Each row is a point on a tangle of strands that fork, close into loops and nearly touch. The rows are in no order.
In the rows, zero is written as 128.
Two points are linked if the straight distance between their rows is under 188. Some points are linked to none.
k_701: [107 110 146 135 162  99 173 108 156  70 101 120  96  99 125 106  71 105
 118  71  94 199 108 149  80 110 195 184  98 155 135 148 138 134 142 159
 135 136 124 156 148 154 172 115 123  76 122 182 175]
k_941: [128 126 103 108 124  88 128 143 117 139 216 140  97 121 151 141 156 143
  99 105 150 140 139 135 132 147 127 164 184 136 111 154 126 137 182  48
 105 163 112 126 115  78 114 127  88 154 137  80 125]
k_967: [154 171  99 153 154 152  98 172  90 114 138 160 155 159  99 184 171 165
 116 158 122  94 141 126 154  78 144  62 139 118 130 127  97 147 119 119
  71 174 164 100 122 148  97 160 135 107 148 106 122]
k_245: [112 115  97 124 113 107 124 137  53  63  99 127 109 127 175 141 134  70
  86 126 106 134 103  91 183 139 140 161  62 136 103 154 164 130 118 156
 106 119 128 127 154 187 118 123 208 128 161 133 125]
k_396: [119 176 170 159 106 145 121  86 127 146 131 161 130  76 141  66 105  87
 162 142 150  97  80 110 123 147 175 167 104 126 110 168  76 150 120  71
 154  90 120 113 111 127  87 108 102  96  97 104 118]
k_667: [106 114 163 122 130 190  70 149 105 127 123 166 161 125 136 119 146 116
  86 144 131 107  99 110 145 133 152 101 182 142 175 106  68 142 127  88
 158 159 144 132 139 126 115 155 133 166 105 180 169]
k_256: [142 129  67 111 160 104 164 117 140 166 111 148 134 123 133  71 104  94
 139 119 115  60  76 129 127 175 145 170 119 111 145 133 126 132 160 131
 181  94 118 182 107 158 128  66 159 143 153 150 170]
k_276: [121 131 145 132 123 159  89 115 102 118 192 171 171 110 130  88 159 126
  94 162 119 106  93 118 141 152 109  78  81  59 141 159 120 132 107 143
  61 116 194 130 114  68 130 201 149 146 122 136 104]
k_412: [139 177 130 142 147 183 113 112  82 119 166 197 144 117 127 122 151 173
 166 141 131 153  89 151  86  56 150 114  89  98 127 131  99 143 160 123
 115  99 171  98 130 203 135 109  88 106 119 120 124]
k_541: [ 91 108 109 150 117 128 120 109 137  94 110 135 134 115 122 121 127  92
  56 147  66 127 169 118 127 168 150 115 138 135 119 242 117 117 109 159
 124 143 115 150 148 116 143 111 197 108 128  66  91]
k_624: [118  87 160 141 123 164 121 113 142 100  63 127 107 134 169 111 106 162
  69 174  93 157 113  80  76 145 171 147 119 151 159 153  93 117 109 168
 147 123 129 127 147 116 113 112 110 150 116 132 145]
k_441: [120 127 146 146 167 178 118 136 152  63 109 147 108 167 113 194  94 200
  80 158 140 135 121 118 121 103 169  89 125 144 119 185 101 151 102 137
 124 136 165 130 168 169 162  79 129  82 128 108 153]
k_323: [121 178 107 113 129 114 143 127 132 136 127  76 118 117 125 113 128  76
 122 106 144 116 123 128 149 155 121 151 108 114  92 136 135  92 129  98
 173 135 120 152 125 123 117 137 178  67 155  76 129]
k_233: [120 113  92  97 108  86 119 147 100 144 118 102  94 149 171 116 123  79
 103 102 101 126 118 132 114 196 108 103 107 140 144  68 167 159 136 150
 136 119  93 117 123 105  86 157 122 155 138 129 134]
k_749: [152 184 109 134 126 112 104 127 119 142 220 149 157 146 150 127 167 147
 121 116 129 147 182 130  95 109 124 127 184 124 142 148 153  94 152 115
  91 142 124 101 128  71 117 154  99 156 156  93 102]
k_485: [142 119 123 144 190 157 165 149 135 131  66 144  73 115 115 171  74 150
 181  85 161 142  42 133  97  97 173 169 124 136 127 154 109 105 149  65
 158 103 127 124 144 172 143  92  98 106 118 160 175]
k_835: [129 130  74 143 117 168 133 119  99 204  98 116 157 112 124 163 130 172
 113 136 162  68 131 104 191 116 116  87 120 166  82 161  78 137 124  49
 123 166  82 130 107 118 105 156 176 126  95  80 135]
k_884: [142 136 144 123 158 144 142 158 170 147  85 120 111 153  89 134 137 155
 174 125 143 144 150 162 102 106 170 139 189 143 120 128 123 107 148 115
 171 114 143 157 125 140 119  95 112 131 137 138  99]
k_244: [167 151 166 170 115 103 132 114 101 143 105 168 189 133 134 100 107  92
 107 163 122 107 141  65 171 181  70 161  76 132  73 168 170 151 108 171
 115 105 140 105 113 128 117 152 154 131 116 105 107]
k_628: [105 112 175  82 103 200 121 139 118 125 159 171 137 114 140 155 167 164
  59 143 140 134 112  96 147 119 114 100  91 152 113 109  84 189 104 165
  89 135 133 102 102 146 104 151 108 153 126 125 110]
k_639: [103  91 191 101  96  75 100 152 137  74 168 115 118 121 142 135 155  96
  95 124 143 189 159 133 127 148 103 129 145 114 140  68 187 112  88 186
  95 117 127  88 122  78 129 131  79 153 105 136 131]
k_903: [ 95 134 170 140 136 168 150 137 109  86 105 116 107 127 145  90 130 141
  83 128 104 159 123 113 153 105 155 130  73 102 119 121 139  88 120 161
 124 147 147 168 167 179 145 107 165  92 142 129 120]
k_778: [151 110 132 108 111 152 104 136 109 139 159 190 125  97 139  95 142  89
 110 143 168  88 140 135 137  96 121 129  93 139 100 138  85 124 103  93
 103 141 116 123 135 138 116 114 128 133 158 153 126]
k_81: [147  94  79 115 184 132 125 188 118 128  75 137 137 146 129 198 114 187
 158 171 126 128 158 128 126  42 159  90 190 155  84 107 125 112 148 112
  64 176 107 110 136 175 152 114 172 126 122 129 118]
k_296: [161 146  79 145 120 133 138 102 105 111 140 128 122 128 142 117 133 156
 141 155 124 130 107 171  50 138  94  98 156 128 153 107 151 118 135 116
 117 131 139 136 170  44 109 147  88 198 167 161 139]
k_781: [ 82  98 203  90 124 118 115 118 158 130 205 182 129 114 115  94 155 137
 127 117 166 135 123 138 142 133 104 122  89 103 118  36 124 160 127 143
 105  84 144  98  90 134 123 169  65 159  77 130 100]
k_983: [135  94  89 141 139 114 139 156  80 103  90 108 118 109 149 145 145 114
 115 127 155 149 115 115 151 109 123 160  85 144 103 126 158 102 159 132
 126  96 135 123 151 176 122 115 142 160 166 141 164]
k_471: [177 150 163 137  97  90 122 133  97 111 116  98 142 143 109 155 147  95
 202 127 140 146 142  92 151 108 107 162 145 128 148  68 170 151 129 135
 135  45 126  77 101 186 132 129  85 102 137 152 114]
k_316: [129 120 113 130 110 138 124 127  98 115 140 123 107 121 139 116 130  96
  76 141  70 103 123 130 135 172 160 139 107  78 114 192 149 141  98 130
 148 151 109 149 124 162 124  86 205  95 121  68  83]
k_372: [119 125 137 121 134 150  92 137  88 151  68 166 123 146 117 153 133  66
 125 111 122 137  74 122 127 155 109 108 126 156 124  45 123 167 104 131
 172 101  88 130 148 186  94 163 130 123 122 165 123]
k_329: [158 147 139 124 183 146 136 168 181 147 109 131  98 172 122 184 111 192
 155 118 146 169 172 147  80  67 134 109 199 160 125 128  83  78 152 100
 120 150 146 127 146 119 129 118  96 148 109 159 108]
k_219: [ 76 102  79 138 123 154 100 129 110 125  28  54 124 143 156 163 123 146
 120 168  68 131 146 158 120 121 148  82 154 167 133 102 109 110 132 166
 146 172  97 137 168 116 141 137 170 136 152  78 149]
k_736: [104 111 149 137 151 143 153 134 142 118 111  87 116 126 109 111 106 173
 121 112 133 165 146 104 125 127 128 166 180 180 139 152 138 123 144 140
 175 111 123 165 117 132 120  92 135 121 129  91 107]
k_452: [141 136 132  96 190 117 191 163 237 137 132  67 149 126 103 144 120 109
 189  56 163 116 142 168 130 127 162 166 155 114 108 199 126  97 168  56
 158 138 135 166 147 146 152 117 157  88  91 135 162]
k_989: [158 139  41  98 136  87 169 108 144 180  80 108 151 147 115 103 114 101
 168 128 120  57 139 172 116 162 123 144 145 163 107 134 121 124 166  88
 200  89  98 179 123 153 134  84 172 116 154  89 149]
k_302: [153 146  87 114 115  51 136 115 165 158 173 126 158 134 156 126 171 149
 115  96 188 103 210 157 163 144  68 150 171 118  61 185 191 104 140  95
  86 197  73 136 136  70 142 173 164 119 131 109 116]
k_211: [143 157 199 135 130 145 157 113 144 133 153 162 123 133  70 145 115 106
  98 161 162 115 113  79 168 160  70 130  91 124 107 110 121 160  68 166
  96  88 145 106  72 137 104 115  95  99 108 120  94]
k_384: [107 164 114 120 159 149 158 122 126 143 202 136 132 121 123 101 128 150
  85 125 113 117 104 165 146 145 164 130 149  81  89 166 149 138 139 125
  91 152  97 163  93 105 118  81 161 168 126  43  86]
k_77: [125 111  78 146 142  79 131 123 139 106 115 136 159 127 120  86 137  87
 130  78  75 119 159 134 105 147 146 160 161 120 153 130 174 104 183 133
 144 112  97 204 147 153 172 128 160 135 146 173 132]
k_141: [127 129 103 113 197 157 184 169 165 154 108 126  88 146 102 178  94 149
 158  82 185 120  93 155 115 110 138 123 139 134 108 149  71  90 164  30
 152 155 113 148 131 162 132 104 124 139 100 145 160]
k_68: [143 117 153 129 129 160 130 130 125 104 129 152 124 134 116 144 147 135
  84 168 110 119  91  90 154 149  86 143 113 137 123 149 115 161  97 177
 101 100 163 118  81 144  78 100 107 161 128 139 135]
k_224: [123  92  79 143  86  88 126  98 144 195  89  93 109 120 139 127 133 130
 113 140 114  84 155 128 165 131  72 129 138 161 119 140 129  93  96 103
 143 167  66 104 105 101 120 106 158 151  90 136 147]
k_660: [124 113 160 124 153 199 102 113 131  84 109 187 144 131 130 169 138 139
  69 137 116 107  88 103 118 151 168 103 135 117 151 141  74 148 103 117
 141 163 137 107 162 164 100 105 107 127 103 185 168]
k_592: [141 165 135 116  76 109 106 117 122 128  97 115 149 146 104  74 154  68
 171 150 107  94 106  96 162 129 108  98  98 105 119  66 105 157 134 114
 171  60 118 121  99 169 150 165 164  93 132 137  89]
k_409: [128  87  86 148  88  91 116 114 176 150 126  28 113 132 132 179 139 164
 134 136 117 119 175 166 133 107  97 113 187 120 111 148 148  76  98  88
 162 160  81 120 100  80 143 126 139 147  54 120 142]
k_200: [127  95 150 105 112 105 163 113 178 130 146  74  91 137 121 146 119 123
 155  84 184 120 128 212 118 162  97 125 155 132  94 148 149 128 115 109
 160 132 106 117 135  82 112  93 109 125 110 151 142]
k_681: [118 145 111 135 158 193 103 151  97  93 138 146 123 166 123 186 110 183
 113 168 142 136 135 159 123  87 182  56 134 108 120 144  70 158 112 124
  97 197 180 117 144 163 145 105 139 102 150 104 135]
k_710: [111 102 166 109 138 113 140  91 165 127 158 190 124 119 113 100 119 109
 132 108 140 143  69 157 109 118 127 117  36  96 140  37 116 182 143 180
  82 106 160 112 100 151 129 185  81 114  90 175 121]
k_988: [101 141 156 100 131 145 116 138 111 133 116 145 112 138 124  94 161  96
 159  88 150 161  83 165 141 123 121 130 110 105 117  32 157 155 113 128
 160 112 102 147 147 213 124 133 101 104 124 187 145]
k_990: [108 132 138 121  55 123 149  70 110 165 158 106 115 143 112 125 133 119
 135 147 118 112 132 145 124 172 115  72 144 105 148  44 134 174  80 101
 146 110  90 104 105  75 121 152 141 162 135 135  92]
k_173: [118 113 152 194 116 119 136  90 158 176 138 164 142 151 140  66 139 160
  97 157 132 102 123  79 129  85 110 134 137  89 135 151 137  70  97 149
  96 130 143 106 100  97 142 151 106 128 108 152 119]
k_654: [134 135 148 140  77  90  87 108 118 146 193 156 170 103 131 102 145 135
 145 139 133 113 174 111 117 173 108  76 165 104 171  66 146 172 112  68
 146 116  75 118 129  53 129 199 128 168 147 142  97]
k_418: [135 114 123 150 162 147 159 112 156 142 113 130 138 125 133 138 116 148
  70 146  93  91 142 122 111 145 144 127 159 152 102 211 120  97 125 107
 116 185 143 148 137  93 112 123 147 113 116  78  99]
k_734: [132 119 150 123 174 139 181 148 170 148 103  75 107  99  75 140  83 141
 157  87 123 157 103 152 156 137 135 177 154 146 133 197 148 119 138 102
 186  92  96 174 100 125 157  86 186 102 106  58 114]
k_490: [135  90 135 130 196 175 150 178 126 160  88 166 114 183 127 187 103 196
 131 180 150 154 161 153  78  69 173  68 167 147  88 126  95  96 143 123
  86 172 148  98 174 153 167 105 100 156 120 149  97]
k_502: [ 92  82 152 136 118 148 111 106 149  92 105 170 141 129 154 125 151 152
  58 186 114 140  90  70 104 180 131 132 113 162 146 152 127 161  86 209
 121  84 134 112 103 125  96 115 108 211  93 134 137]
k_971: [100 105 181  94 131 121 115 124 172 100 123  62  95 124 122 134  94 149
 158  88 158 182 109 136 132 167 128 164 143 155 146  91 151 180 107 171
 171 106 123 126  80 105 148  87  65 136  91 153 170]
k_315: [174 139  76 151 125 145 126 130 116 155 129  83 133 105 116 172 142 183
 150 170 122 128 137 178  88 120 110  76 184 126 162 124 108 138 131  90
 102 153 114 101  98  44 119 140 112 199 134 110 135]
k_946: [103 127  98 100  87  99 145 121 125  79 156  99 104 103 178 103 132 112
  89  90  87 218 137 109 116 131 147 202 117 140 140 142 142 149 188 176
 100 113 137 171 134 146 163  88 102 172 143 111 132]
k_87: [170 166 108 128 115  79 133  83  89  99 136 129 157 127 129  85 140  57
 134 125 101 133 141 107 120 160  81 171  76 100  94 169 189 115 134 167
  85 104 138 174 152 144 138 132 185 108 189 121 130]
k_553: [106 122 150 117  85 128 146  98 124 150 156 106 115 151 140 118 113 139
 121  97  99 151  95 148 113 182 116 102 103 113 156  42 148 171  84 155
 123 112 121 120 104  71  92 138  66 162 145 161 134]
k_317: [113 103  66 152 146 144 125 155 106 160  87 122 160 109 159 172 113 186
 119 167 135  94 145 128 152  77 155  95 140 175  96 123  84 131 145  96
  73 191  93  92 114 144 125 127 149 162 121  88 104]
k_122: [139  75 144 134 154 118 157 148 169 114 107  90 114 116 121 146  96 110
 152  64 109 165 113 173 109  91 160 137 135 124 145 150 136 105 133 129
 174 150 130 143 175 167 189  96 119  89 129 178 162]
k_836: [ 79  84 206  93 105  77 110 149 156  69 148  90  86 112 111 123 115 128
 115  64 147 208 123 146 124 164 118 162 148 146 120  84 192 153 101 194
 140  88 129 144 134 130 163 114 110 129  93 144 115]
k_486: [137 140 134 157 146 137 145 126 170 151 118 107 114 146 117 114 142 161
 174  88 177 111 127 199 108 139 103 129 170 123 101 132 151 126 135 105
 149  86 125 157 123  87  96 147 108 123 142 143 126]
k_447: [135 185 156 131 102 169 146 128 121 138 176  67  87 148 119 157 108 162
 150 137 189 126 144 129 138  97 125 103 139 126 139 100  72 142 118  68
 143 180 141 102 113  93 120 116 114  85 112 100 157]
k_387: [133 123 127 125 105 164 129  86 125 122  65 129 140 124 155  98 146 117
 130 167 102 121 133 113  73 119 142 132 120 127 121 134 103 129 120 144
 170  99 132 109 148 156 135  96 155 123 134 153 153]
k_641: [164 115 111 132 171  89 177 105 142 145 110  61 139 100  64 162 127 106
 149 124  91 169 136 190 140 155 146 142 135 128 117 195 143 114 144 123
 184 107 126 183 122 153 157 126 229  88 151  47 118]
k_186: [107 134 166 115 108 167 102 130  81 165 132 139 110 113 110 136 124  67
 124 127 147 125  83 107 156 148 120  93 141 133 155  63  86 176 102  87
 163 126 113 124 107 135 123 145  96 157  99 168 148]
k_411: [148 113 122 175 165 113 151 143 113  95  88 148 123 133 106 139 122 134
 165 132 134 151  77 117 132  81 159 188 114 157 127 147 147 102 150 119
 148  85 180 118 167 184 125 128 108 103 124 156 149]
k_223: [136 168 108 117 163 120 176 125 114 128 116 166 119 140 138 107 142 130
 158  63 143 148  97 186 107  97 154 134  90  90 119  74 156 125 142 105
 131 117 135 161 159 194 134 139 108  97 137 170 154]
k_770: [100 129 163 107 171 167 167 118 200 153 156 146 106  92  92 130 130 135
 134 120 140 131  79 157 123 154 118 158 161 132 140 152 122 136 110 139
 131 120 120 134  84  73  96  68 117 136 131 104 117]
k_933: [ 63 140 152 151 108 136 164  99 123  74 150 140 130 118 149  90 124 111
  59 112  73 160 139 111 123 121 163 146 109 133 123 188 150 108 107 166
  90 134 122 189 169 146 141 119 155  98 130 105 105]
k_210: [108 205 160 137  99 170 148 102 136 171 185 121 129 128  96 118 126 143
 149 100 159 122  94 141 150 137 125 103 128 117 139 106 106 147 127  56
 143 140 147 123  89  87 104 144 119 131 128 106 131]
k_501: [145 155 134 102  98 184  92 162 113 121 151 101  93 123 118 187 104 190
 140 142 180 147 144 145 159  74 150  76 125 136 117 115  70 159 125 106
 111 212 119  93 110 150 136  96 128  96 149  65 138]
k_984: [141 124 177 121 178 108 172 159 214 102 107  86 107 117  94 191 112 130
 224  59 130 143 110 187 118  97 138 177 145 110 133 167 140 101 129 100
 166 131 137 134 140 140 136 103 125  68 103 177 191]
k_717: [156 200 134 139 114 139  72 118 102 106 211 169 157 126 141 112 149 149
 113 152 117 119 123 146  96 134 143  83 159  70 158 168 124 136 118 123
  84 138 163 133 135  73 102 156 138 156 152 102 103]
k_398: [123 128  99 101 143 135 178 132 116  82 135 122 133 107 154 122 107 112
  95 131 117 150 106 114 127 152 184 198  97 157 115 171 106 168 180 162
 130  96 161 156 166 167 151  61 113 130 140 102 147]
k_155: [113 132 108 145 126 131  69 171 110 127  88 106 117 130 127 172 127 146
 122 149 103 133 186 172 157  92 141  92 190 130 127  95 127  99 110 155
 126 188 113 128 120 128 127 107 162 113 158  86 102]
k_20: [120 112  52 129 117  92  69 145 106 140 104 112 115 120 142 152 125 125
 147 114 101  81 192 139 171 128  97 145 160 147 152 101 151 117 160 152
 100 157 106 168 122 128 123 130 201 136 167  89 103]
k_23: [106  81 139 165 137  86 126 125 147  99 115 127 119  99 144  97 115 100
 135  79 107 193 152 163 104 114 143 204 115 155 170 146 169 101 172 196
 116 111 148 153 157 144 146 158  84 107 149 197 149]
k_644: [180 159 142 161 121 101 124  91  77 108  91 180 180 140  96  90 123  87
 177 132 103 121 113  63 176 150  92 176  74 146 103 164 174 143 101 172
 127  90 164 136 140 171 129 129 189 102 171 148 107]
k_375: [154 151 158 112 151 193 118 145 144 127 156 170 112 111 102 158 127 180
 158 137 188 162  93 120  75  31 156 126  88 116 122 156  72 134 159  86
 128 122 192  83 126 184 175 105  75  88  79 147 171]
k_106: [ 90 113  81  97 123 120  97 138 122 149  65  82 100 142 141 135 120  81
 123 141  79 148 181 132 100 129 132 114 176 174 165 150 120  92 139 139
 173 132 130 193 170 131 155 153 161 110 146  75 139]
k_937: [ 90 115  81  95 125  92  89 132 136 121  91 122 134 129 169  76 161  67
 107 109  59 123 179 128 107 156 118 115 148 139 181 127 132  86 150 153
 157 139 100 203 162 126 148 153 174 125 183 159 147]
k_554: [103 136 162  88  94 111  95 138 128 106 142 102  87 105 154  72  99  52
 167  90 151 150  88 170 138 149 156 163  76 115 136  83 104 155 127 144
 148 109 166 152 135 132 120 133  86 104 119 130 138]
k_29: [120 110 134 139 138 150 116 107 115 148 180 163 130 107 125 124 174 182
 102 148 138 122  74 143 115  93 109  75 114  73 171  97 133 119 117 141
  96 140 161 114 113  87 111 199 112 165 134 159 124]
k_954: [156 162 128 138 136  98 105 142 107 122 119 137 176 123 143  96 171 131
 145 155 134 106 183  53 124 107 106 140 114 122 114 117 179 113 177 119
 110  98 121  95 138 116 129 177 130 126 143 103 108]
k_534: [125 157 129 170 124 131 108 120  78 135 148 179 125 137 102 144 129  90
 112 126 147  80 107  90 158 136  80  63 124 145 150  72 129 129  82 110
 110 124 106  72 139  86  80 199 136 127 127 169 116]
k_973: [135 152  78 119 158 102 174 108 151 155 141  92 139 143 111 148  87 135
  98 112 133 103 174 161  89 138 133 117 185 157  92 195 134  51 134  66
 136 173 114 168 155  93 137 133 175 139  83  96 116]
k_271: [190 176 112 112  97  98 130 120 127 157 134 103 147 105 152  72 153 118
 146 148 147  73 141 125 146 140 121 144  87 105 105 154 124  96 167  87
 133 110 124 129 134  97 128 160 161 125 151  93 117]
k_358: [112 135 149 120  95  85  67 130 112 123 181 168 151 152 125 128 133 132
 164 134 159 111 185 135 121 141  81  84 143 113 152  54 175 159  94 142
  99 127 112  89 133  77 130 175  83 131 130 156  89]
k_515: [180 172  88 114 126 144 141 110 120 192 141 110 161 121 143 114 130 144
 140 156 148  78 144 125 132 150 104 108 148 157 108 176  79 129 146  63
 136 158 109 120  99  84 119 145 151 153 120  72 126]
k_436: [120 143 163 136 107 129 121 150 121  97 146 137 139 137 134 114 137 114
 115 126 116 110 146  78 168  95 125 128 102  73 133 111 144  98  92 148
 112 153 179 113  98 155 146 136 146  68 130 132 115]
k_517: [145 117 104 172 150 111 136 143 127 123  92 101 159 137 122 101 137 164
 177 165 125 134 181 113  98  84 133 119 175 131 120 185 133  55 191 135
 107 113 136 128 138 126 188 122 158 123 171 147  76]
k_616: [124 135 142 142  82 102 120  92 119 121  84 122 157 148 162  86 117 116
 153 131 100 140 168 125  82 135 146 142 137 125 154  82 134 149 137 171
 141 132 126 137 157 138 144 123  93 126 168 172 140]
k_10: [136 143  90 110 182 122 199 135 212 153 132  75 101 144 108 155  89 127
 147 119 160 125 129 138 108 115 140 154 151 149  64 180  81  54 150  49
 136 167 131 180 147 107 160 108 164 117  92 142 147]
k_366: [123 126 151 128 101 121 140 102 117 134 145 140 150 159 126 101 152 144
 149 127 141 156 168 124  97  84 112 112  89 105 143  48 128 140  94 194
 126 101 130 126 135 142 138 103  79 117 146 149  89]
k_867: [164 120 118 144 151 119 128 115 132 153 137 161 147 129 102 118 134 170
 115 133 133 130  76 134  87 141  76 114 130 135 145 140 165 100 126 159
  87 104 134 109 126  61  92 168  78 187 116 166 115]
k_536: [118 100 141  96  82  45  93 130 140  94 179 158 128 170 158 130 135  89
 105 131 121 130 174  93 135 177  68 137 121  98 137  61 182 158  99 175
  95 141 113  85 132  79 140 153  99 177 133 138 103]
k_468: [163 135 163 135  99  97 158 122 121 144  82  85 145 154 140 147  88  90
 112 166  83 122 159  48 137 186  98 169  83 152 119 140 169 120 105 184
 123  84 146  62 109 126 103 147 153 118 124  99 105]
k_357: [ 87  94 145 114 120 124 161 134 190 127 111  80  72 111 120 133 126 137
 159  78 142 136  92 178 131 145  91 145 136 132 133 143 157 163 135 161
 172  88 106 122  72  78 116  53 107 156 115 128 146]
k_945: [103 102 178  77  96 183  75 152 106 117 159 170 116 115 126 139 136 162
  93 179 166 161 124 107 143  98 134  86  55 127 135  74  91 133  47 208
 116 128 132 112 107 159 145 101  67 136 111 140 126]
k_4: [106 111 129 124 162 163 112 150 117  54  87 121 101 158 134 208 106 126
  76 140 106 131 113 105 105 125 158  94 157 157 149 183  94 118 121 113
 143 169 152 122 186 156 131  88 131 111  70 141 173]
k_672: [182 133 118 149 107  49 117 121  92 108 117  85 140 104 123 134 139  86
 188 142 110 131 160  84 123 109 104 176 129 109 150 128 189 109 173 117
 152  98 115  78 137 138 125 144 146 111 138 112 111]
k_263: [152 125  52  97 138  95 119 130 142 186 102 106 127 125 116 150 113 138
 160 135 115  60 161 159 181 140 117 145 161 147 134 128 130 122 169 113
 146 130  94 152  82 159 122 102 163 106 149  72 103]
k_595: [128 168 176 182 107 159 113 101 116 163 174 177 127 130 128  93  79 124
 113 126 139 108 106  77 152 153 138 147 115 120 103 193 124 124 106  94
 138 128 121  99  84 114 114  98  77 113  89  84 105]
k_217: [112  91  85  95 105 106  96 132 100 148 124  96 134 122 165 130 117 116
  78 130  74 123 128 131 104 186 111  92 163 150 187  92 135 134 101 130
 142 134  92 129 156  53 118 190 152 174 148 109 135]
k_179: [100 114 129 137 122  95 126 161  99 102 158 109  82 110 149  89  77  88
 194  87 137 188 122 172 147 122 147 191 102 153 145 128 145 127 189 176
 147 116 174 156 137 153 149 116  73 103 166 145 140]
k_653: [142 144  86 141 164 111 124  98 128 116 126 156 153 110 148  46 114  96
 127 116 102  84  96 120 100 145 164 181 139 101 181 120 164 124 160 146
 124 114 133 169 143 128 130 109 120 162 131 184 139]
k_702: [129 182 172 139  79 146 102 119 122 128 147 134 128 124 132 120 126 115
 167 155 135 146 144 124 121 128 111 140 113 115 137  62 115 147 107 143
 146  78 108  85  99 162 114  90  81  99 111 140 116]
k_879: [161 120 147 120 124 179 169 130 147 152 142 126 106 116 109 165 128 160
 160 139 146 132 120 124  84  68 140 101  85 107 132 153  74 138 135 102
 127 157 143  75 116 139 159  88  77 133 119 152 152]
k_706: [144 106 157 100 113 161 117 152 138 126 147 160 141 120 118 166 129 143
 126 152 141 160 136 106 125  73 122  93  61 116 150 100  80 125  78 159
 105 162 152  79 139 174 147 119  69 114 113 175 168]
k_841: [125 155  98 173 176 170 116 147  83 120  86 145 168 166 106 185 152 168
 111 137 107  51 130  95 130 144 127  71 137 121 140 117 123 152 117 133
 108 112 142 134 132 137  95 167 120 114 138 143 131]
k_269: [ 96  53 104 112 109  81 103 133 167 128 164 153 136 137 165  48 189 153
 111 120 155 132 122 162 121 116 129 111 182 121 139 114 117 103 141 119
 132 156 125 166 152  72 137 152  69 170 155 168 156]
k_437: [142  84  84 123  88  74 110 149 124 149 149 129 124 140 164 128 155 127
 127 135 139  83 155  95 142 130  96 146 160 134 125 130 137  99 140  95
  96 179  87 111 112  92 113 123 115 179 139 123 132]
k_431: [147 112 118 144  79  92 110 125 101 130  99  91 118 134 135 125  97  92
 130 145  92 125 184  66 131 148 118 181 104 158 182 161 171 106 133 160
 157  95 133 114 136 133 120 120 132 122 148 104 123]
k_360: [155 138  91 118 108  97 144  93 140 122 110  35 140 129  93 122 143 101
 142 126 106 158 172 156 183 148 108 148 140 118  91 144 165 122 137 153
 147 151 113 170 112 127 132 129 223  93 158  71 103]
k_44: [119 168 209 171 137 167 142  94 141 164 198 196 109 103  89 110  81 111
 142 124 162 125  72  93 161 145 114 129  92 100 126 124 104 173  80 120
 101 112 128  92  53  92 106 146  84 126  80 133 112]
k_677: [146  75  72 123 127 125 136 172 144 136 106  55 103 107 135 167 157 181
 135 143 110 147 139 186 118 108 131 102 182 108 119 128 105 102 154  85
 130 140 112 110 110  69 148 133 127 192  95 124 172]
k_455: [122 107 119 138 165 114 180 125  97  58  95 124 140 150 116 145 114 118
 120 124  96 161 100  59 121  97 188 185 108 177 136 184 121 122 179 144
 115 116 179 134 165 199 160  94 136 116 126 140 182]
k_266: [111 110 152  88 104 147 114 148 114 166 179 174 139 113 122 115 162 140
 116 111 180 138 115 135 187 119  87  92 117 130 100  48 105 190 120 132
  86 120 112 119 113 121 115 170 124 155 130 130  91]
k_419: [123 180 120 193 144 157 129  97  94 143 168 190 195 150 110 144 105 159
 100 157 122  65 126  87 141 173 121  70 113 115 133 157 103 200 117 122
 102 119 145 125 116 113  92 164 118 126 137 144 104]
k_992: [123 123 140 125 158 153 153  96 128 128 101 173 121 130 128 110 125 135
 135 108 116 153  79 163  90 117 141 131  40 105 152  78 150 137 136 179
 107 110 166 141 173 161  83 166  90 126 125 165 140]
k_861: [117 112 148 136 116 147 121 150 141 160 165 154 162 119 148  90 172 138
 105 137 145 119 160 100 194  81 107 123 103  95  95 159 136  72 118 134
  81 167 142  88 117 105 147 171 151 104 123 113 113]
k_464: [122 124  79 113 154 120  97 159  54  93  97 167 164 118 161 166 165  79
  87 141  93  70 136  97 155 159 148 120 105 132 114 109 159 132 126 107
  98 123  79 122 169 178 108 137 223 135 155 100 117]
k_739: [119 125 158  96  89 121  75 153 164 114  92  95 113 120 115  98 133  62
 186 111 154 120 102 129 167 145 136 128 117 115 124  81  89 158 118 121
 195  79 156 108 113 147 135 177 131  84 124 135 129]

A fork is a point with three links, a tip a point with one. Leave the first point through the second and follow the links. Name the first fork or tip that comes.
k_710, k_992 => k_681
k_667, k_186 => k_628
k_217, k_233 => k_357
k_971, k_836 => k_217
k_592, k_739 => k_10

A piece is two or more points that can be reached from each other along the links. Count, over all rows, the pieces, the separate loops (a circle has one, a figure eight two, a Y none), the forks (points with three links) and the tips (points with one).
pieces => 4
loops => 3
forks => 10
tips => 12
